A landscape with many valleys, sampled at points; each row gives a point and its height.
A ball rolls from a point to whichever of its 2 nearest points has the largest drop for the distance, and stops where none of them is lower. Distance is the straight distance between rows; heights are no part of it.
j_691: [119 116 129 111  86 115 139  95 131 119 134 133  92 128 154 164 125 137
 154 108 124 146 102  97 118 158 123 146 120 139 161  67]  (h 373)
j_166: [168 138 146 188 136 132 118 114 125 105 170 120  88 149 145 170 131 106
 146 119 112 148 140 102 143 160 129 155 159  99 179 107]  (h 161)
j_20: [157  92 109 150 153 106 126  89 173 145 105 136 108  90 153 172 146  99
 141 107 104 104  99 159 123 192 146  98  76 157 124 104]  (h 472)
j_159: [122 181 148 142 119 141 118 151  86 106 134 105 115 153 106 117 112 135
 132 130 137 151 174  97 150  89 128 171 178  79 146 142]  (h 368)
j_227: [165 149 136 168 165 132  94 149 174 109 118 121 167 105 100 118 176 157
 124 164 112  81 110 129 165 115  81 116 141  78  89 114]  (h 393)
j_109: [153 156 166 115 122 126 133 166 145 110 165 203 141  96 164 122 116 119
  83 121 110  71 146 136 116 112 127 132 149 114 142 171]  (h 709)
j_14: [145 157 158 112 123 116  83 101 111 121 154 144 139 130 139 137 100 149
 154 113 140 129 139 129 120 150 144 150 177 135  91  79]  (h 548)
j_561: [133 113 125 138 148 139 151 100 151 109 176  74  89 131 101 161 148  68
 184  86 111 128  77 132  94 197  88  85 131 172 124 156]  (h 370)
j_839: [109 167 153  89  92 129 146 122 132  76 172 123  89 100 100 130  99 115
 168  83 111  99 118 100 104 130  83 126 164 125 113 156]  (h 489)
j_421: [139 105 126 149 134 121 108 141 146 170  84 166 183 132 145 105 161 155
  67 184 140 124 129 136 161 100 150 135 102 106 124  60]  (h 173)
j_337: [ 91 125 129 110  97 134 133 107 123 105 135  70 103 142  86 136 147 131
 182 118 131 161  74  90 131 148  81 116 137 148 123  80]  (h 630)
j_408: [ 62 145 127  78  85 128 131 141 105  82 140  89 122 110  80 118 121 151
 171 127 153 140  76  94 127 105  77 116 153 123  99 106]  (h 588)
j_146: [ 87 125 100 131 140 161 154 196 107 143 112 113 180 162 110  75 159 140
  82 177 158 169 123 144 151  52 114 102 132 125 127 201]  (h 413)
j_75: [122 135 141 142 104 122 149 125 116 133 115 138  90 138 143 138 113 114
 114 120 114 141 164 107 127 128 154 164 111 111 180 138]  (h 647)
j_86: [129 127  85 155 164 164 132 184 119 150  86  88 178 172 105  85 174 151
  84 177 146 164 139 143 165  57 118 106 122 112 124 204]  (h 450)
j_502: [177 163 159 139 134 109  93 112 115 141 127 174 140 113 161 149 102 135
 110 123 130 105 196 129 129 130 176 178 149  73 129  83]  (h 590)
j_44: [134  73 112 175 160 121 137  90 120 160 119 116 100 158 150 142 120  88
 131 122 115 161 138 153 127 175 172 115  94 171 151 138]  (h 320)
j_128: [142 162 158 118 158 134 113 132 108 115 168 136 139 132 116 119  91 108
 130  91 117 111 161 165 104 145 142 114 184 164  81 206]  (h 675)
j_945: [193 144 138 193 166 129 103 124 182  97 163 117 102 101 117 173 155 109
 152 128  94  90 114 115 144 161  92 124 137  79 124 128]  (h 213)
j_965: [167 110 105 102  96 100 134  60 118 151 126 163  92  90 206 187  75 144
 178  87 137 120 157 120  86 170 180 172 108 135 164  61]  (h 334)
j_925: [136 143 120 127 182 154 118 131 102 147 122  71 158 173  81 101 124 116
 122 114 121 149 163 183 117 135 154 101 156 174  74 215]  (h 620)
j_937: [137 166 152 162 112 141 124 133 106  93 155  97  95 150 113 145 126 130
 148 132 124 154 151  78 152 109 104 169 169  78 169 113]  (h 292)
j_695: [147 102 114 170 169 137 116  98 126 151 107  80 123 156 109 137 145 105
 138 123 115 152 135 162 134 171 158 113 112 168 123 129]  (h 376)
j_972: [169 112 123 126 155  98  97  63 123 140 156 150 128  97 185 176  93 125
 177  89 143 115 115 161 111 202 169 111 145 167  99  77]  (h 568)
j_894: [160 146 111  79  89  97 132  62 131 129 119 130  77  73 162 187  79 137
 194  68 123 109 147 111  87 169 158 163 114 132 131  82]  (h 407)
j_110: [146 157 158 131 141 130 133 144 128 107 170 162 128 115 138 127 109 102
 112  98 108  92 153 148 112 139 132 120 166 139 122 198]  (h 700)
j_313: [122 146 139 107 155 144 116 118  95 137 142 109 143 157 101 104  91 113
 129  97 127 139 154 180 102 149 162 112 164 185  71 197]  (h 648)
j_268: [170 123  85 182 203 164 120 136 115 154  89  49 132 189  84 116 155 123
 117 120 107 147 183 164 136 125 147 112 109 132 124 242]  (h 564)
j_230: [118  65 113 143 149 109 157  74 119 166 137 130  90 140 178 151  97  82
 152 102 125 157 123 162 104 196 169 104  93 198 148 130]  (h 254)
j_33: [118 116 144 115 117 131 142 151 103 172 133 182 133 165 167  82  84 118
  60 154 148 158 189 130 126  81 183 164 115 125 163 147]  (h 640)
j_524: [102  87 132 137 112 134 164 127 125 123 158 141 114 163 144 133 134 101
 128 114 117 152  95 130 115 153 116 111 124 180 158 147]  (h 468)
j_568: [165 181 171 136 148 120  96 131 155 105 140 135 158  97 103 121 131 155
 141 136 115  78 148 123 150 109  95 137 175  65  80 104]  (h 476)
j_785: [179 183 159 153 133 113  97 109 137 117 124 137 128  97 124 151 121 140
 134 119 114  93 180 123 139 133 136 166 154  56 107  93]  (h 543)
j_92: [123  44 111 159 147 115 131 111 149 190 104 158 144 169 168  93 143 115
  83 170 121 162 129 157 143 122 167 112  85 178 136  99]  (h 324)
j_730: [ 92  96 133 133 113 138 174 158 127 134 136 160 134 163 137 112 144 104
  93 132 119 142 109 135 120 118 116 111 111 166 161 181]  (h 503)
j_393: [ 50 121 104  97  92 113 151 163 107 128  68 107 150  86  97 103 138 153
 102 175 167 152 110 113 150  62 136 131  93  92 133  95]  (h 223)
j_174: [129 135 133  57  73 106 115 116 121 121 126 173 137  88 152 136  99 181
 142 113 145  98 118 102 104 115 130 153 134 123 111  60]  (h 431)
j_120: [147 156 149  69  88 111  87 106 122 110 157 177 148 101 153 144  93 181
 157 111 149  95 124 102 105 127 121 155 176 113  86  49]  (h 484)
j_5: [ 73 115 129  90  99 134 142 140  89 148 130 153 134 174 137  84  88 127
 107 133 156 171 135 135 110 104 153 139 125 167 121 150]  (h 585)
j_829: [138 158 157 128 136 131  87 102 106 103 177 108 120 152 115 136 109 137
 177 111 132 147 129 122 128 157 114 138 192 138  99  95]  (h 593)
j_177: [141 181 156  92  99 117 138 104 165  82 164 126  79  63 108 150  98 123
 169  87 100  73 127  92 114 128  81 142 154  87 114 132]  (h 425)
j_887: [132  65 118 121 135  99 146  82 129 165 153 187 114 120 219 147  79 102
 135 109 132 130 134 161 100 170 180 120 101 189 152 122]  (h 155)
j_670: [177 105 113 152 172 102 100  72 159 143 137 127 117  77 164 192 125 106
 170  98 125  99  94 165 121 209 159  91 115 154 102  82]  (h 520)
j_696: [130 111 120 161 140 133 106 135 154 138  91 123 154 137 119 121 181 144
 110 162 128 130 102 133 162 128 113 114 107 130 124  83]  (h 281)
j_841: [150 122 115 144 168 132 144 112 188 117 129  72  82  95  80 159 164  70
 163  96  91  90  83 140 102 193  94  84  81 139 116 171]  (h 288)
j_775: [ 71 150 139  59  91 135 130 171  88 130 136 173 143 137 132  75  78 135
  91 127 167 136 139 135 108  82 147 135 149 147 100 172]  (h 546)
j_380: [119  84 106 114 120 111 144 101 175 149  88 148 123 105 142 139 159 123
 127 120 108 109  81 145 127 162 121 102  66 173 129  93]  (h 422)
j_418: [118 129 111 156 146 151 120 138 135 118 104  49 137 153  70 121 189 132
 157 143 124 148  88 115 158 124  76 102 124 128 124 122]  (h 395)
j_981: [183 144 131 201 169 148 115 163 171  88 164 122 127 133 122 140 178 124
 125 150  95  91 125 110 151 120  68 119 142  77 145 180]  (h 333)
j_475: [144 130 123 144 161 143 141 137 179 111 118  84 117 108  73 131 174  98
 142 114  88  81  91 146 118 156  77  85 101 132 102 191]  (h 205)
j_440: [147 147 165 117 127 126 118 166 149 121 149 192 169 102 154 117 130 146
  81 150 124  79 128 128 135 105 123 130 140 105 129 126]  (h 688)
j_927: [ 84 161 144  68  89 125 108 151  95 108 147 162 140 126 126 103  92 157
 125 123 156 125 123 115 116  98 125 140 167 125  93 125]  (h 496)
j_779: [140 119 109 159 173 156 106 107 116 140 104  48 139 185  81 122 168 122
 150 130 128 170 122 145 140 151 126 106 138 169 109 130]  (h 427)
j_851: [131 122 104 174 149 151 148 155 137 141  70  98 116 158  99 106 166 111
 102 146 105 138 151 135 148 109 129 131  66 111 157 205]  (h 517)
j_819: [152 130 111 161 184 154 122 138 113 160  91  88 151 177 103 103 132 125
  97 138 117 153 182 175 142 112 172 124 124 142 103 202]  (h 591)
j_56: [ 94 126 137 107  95 125 140 139  93 151 119 160 118 156 149  99  89 133
  96 138 148 163 163 113 129  97 169 162 122 126 161 123]  (h 616)
j_891: [172 166 152 145 136 118 117  97 184  95 167 115  92  74 110 170 125 109
 169 102  96  80 124 110 129 160  90 125 144  88 110 125]  (h 330)
j_54: [129 112 134 146 139 138 149 108 130 116 174 112 101 138 127 156 129  82
 154  90 111 136 101 141 101 187 113  97 141 173 141 167]  (h 419)
j_878: [144  84 104  93 105  93 146  69 123 169 118 186 108 105 216 153  67 139
 148 101 134 125 161 134  88 154 188 161  86 166 159  87]  (h 259)
j_245: [133 139  82 166 163 159 142 188 122 137  64  84 152 153  95  85 176 144
  89 174 128 137 152 139 163  66 115 125  90  77 143 226]  (h 482)
j_379: [150 167 157 128 111 121 120 149 105 140 120 178 141 123 150 119 106 145
  79 142 137 114 197 107 139  94 160 183 139  60 161  95]  (h 628)
j_167: [136 107 106 174 144 144 113 142 151 116 100  85 141 146  99 128 206 142
 135 167 120 136  71 112 169 127  81 107 115 122 131  87]  (h 344)
j_129: [ 99 108 135  90  97 117 149 166 140 131 132 191 165 122 161 109 134 143
  85 152 141 109  94 125 126  99 118 119 110 141 144 112]  (h 565)
j_205: [ 57 102 107  71  66 105 164 160 106 128  91 151 137  91 139 121 113 165
  96 158 163 136 101  92 130  66 135 140  91 100 164  71]  (h 298)
j_914: [142 158 157  90 101 117 118 169 118 138 132 195 173 101 155 114 106 162
  70 153 153  90 165 107 131  78 142 162 143  67 141  83]  (h 657)
j_457: [107  57 100 135 130 115 150 113 166 168  82 149 132 137 145 115 164 118
 100 149 110 131  95 153 137 142 131  97  61 185 134 103]  (h 380)
j_939: [114 182 155 109 107 136 109 161  86 102 148 141 133 136 119 107  96 147
 118 137 152 134 163  99 135  82 126 162 189  87 123 121]  (h 430)
j_25: [145 100 141 158 118 125 121 101 113 123 167 151  99 155 179 161 126 121
 139 126 125 163 121 109 130 166 143 152 145 136 181  68]  (h 285)
j_11: [ 96 115 108  49  64  99 149 135 127 139  79 167 151  68 149 128 112 183
 114 134 157 104 113 102 113  79 142 149  93 104 131  52]  (h 359)
j_406: [114 143 141 131 110 140 116 100 100  99 157  68  91 163  89 140 124 126
 188 108 132 171 105  95 128 152 100 137 166 147 128  97]  (h 636)
j_722: [148  94  77 187 181 167 146 140 123 155  82  66 122 188  91 115 171 103
 109 127 102 147 158 153 128 130 134 104  77 137 150 240]  (h 544)
j_341: [ 52 139  92 112 128 142 153 206  94 115 110  97 183 109  99  81 153 145
  98 190 186 166 117 132 155  38 105 110 129  94 130 181]  (h 360)
j_202: [ 71 154 143  61  80 131 132 127 115  72 171 107 103 115  78 114  94 140
 185  95 136 112  88  91 105 118  62 115 168 131  85 133]  (h 545)
j_97: [133  85 124 144 126 124 119 124 132 182 101 165 160 158 164  97 141 141
  75 180 142 156 139 135 150 106 167 140 100 133 146  73]  (h 253)
j_621: [131 140 131 106 101 112 127  73 134 124 117  91  77 104 116 164 115 124
 183  88 115 135 119 111 111 176 131 141 113 134 131  82]  (h 441)
j_531: [157 131 125 155 159 131 114 129 192 111 109 111 137  98  95 137 183 124
 138 137  95  80  80 142 139 154  85  95 101 119  97 127]  (h 299)
j_145: [ 47 141 101 100 111 129 133 200  83 110 118 107 174  91 102  91 131 153
  95 192 194 164 126 114 151  35 123 127 139  77 131 129]  (h 308)
j_899: [ 59 100 126  94  95 132 178 181 123 129 129 167 149 137 138  93 135 122
  79 154 146 140  93 130 126  81 107 109 109 151 152 158]  (h 535)

For each start below, name the point where the ball stops.
j_819 -> j_393
j_730 -> j_475
j_245 -> j_393
j_380 -> j_421
j_418 -> j_421
j_775 -> j_166
j_406 -> j_393
j_502 -> j_475
j_779 -> j_887
j_109 -> j_475
j_894 -> j_887
j_110 -> j_393
j_621 -> j_166

Call two points neighbours if one is among the 2 nearest of the other. Go from one point of each pair to the other, from neighbour to neighbour, staying as low as possible. Name the highest point that can't be avoided.
j_421 and j_887 -> j_779
j_945 and j_475 -> j_227
j_421 and j_166 -> j_621
j_393 and j_475 -> j_406
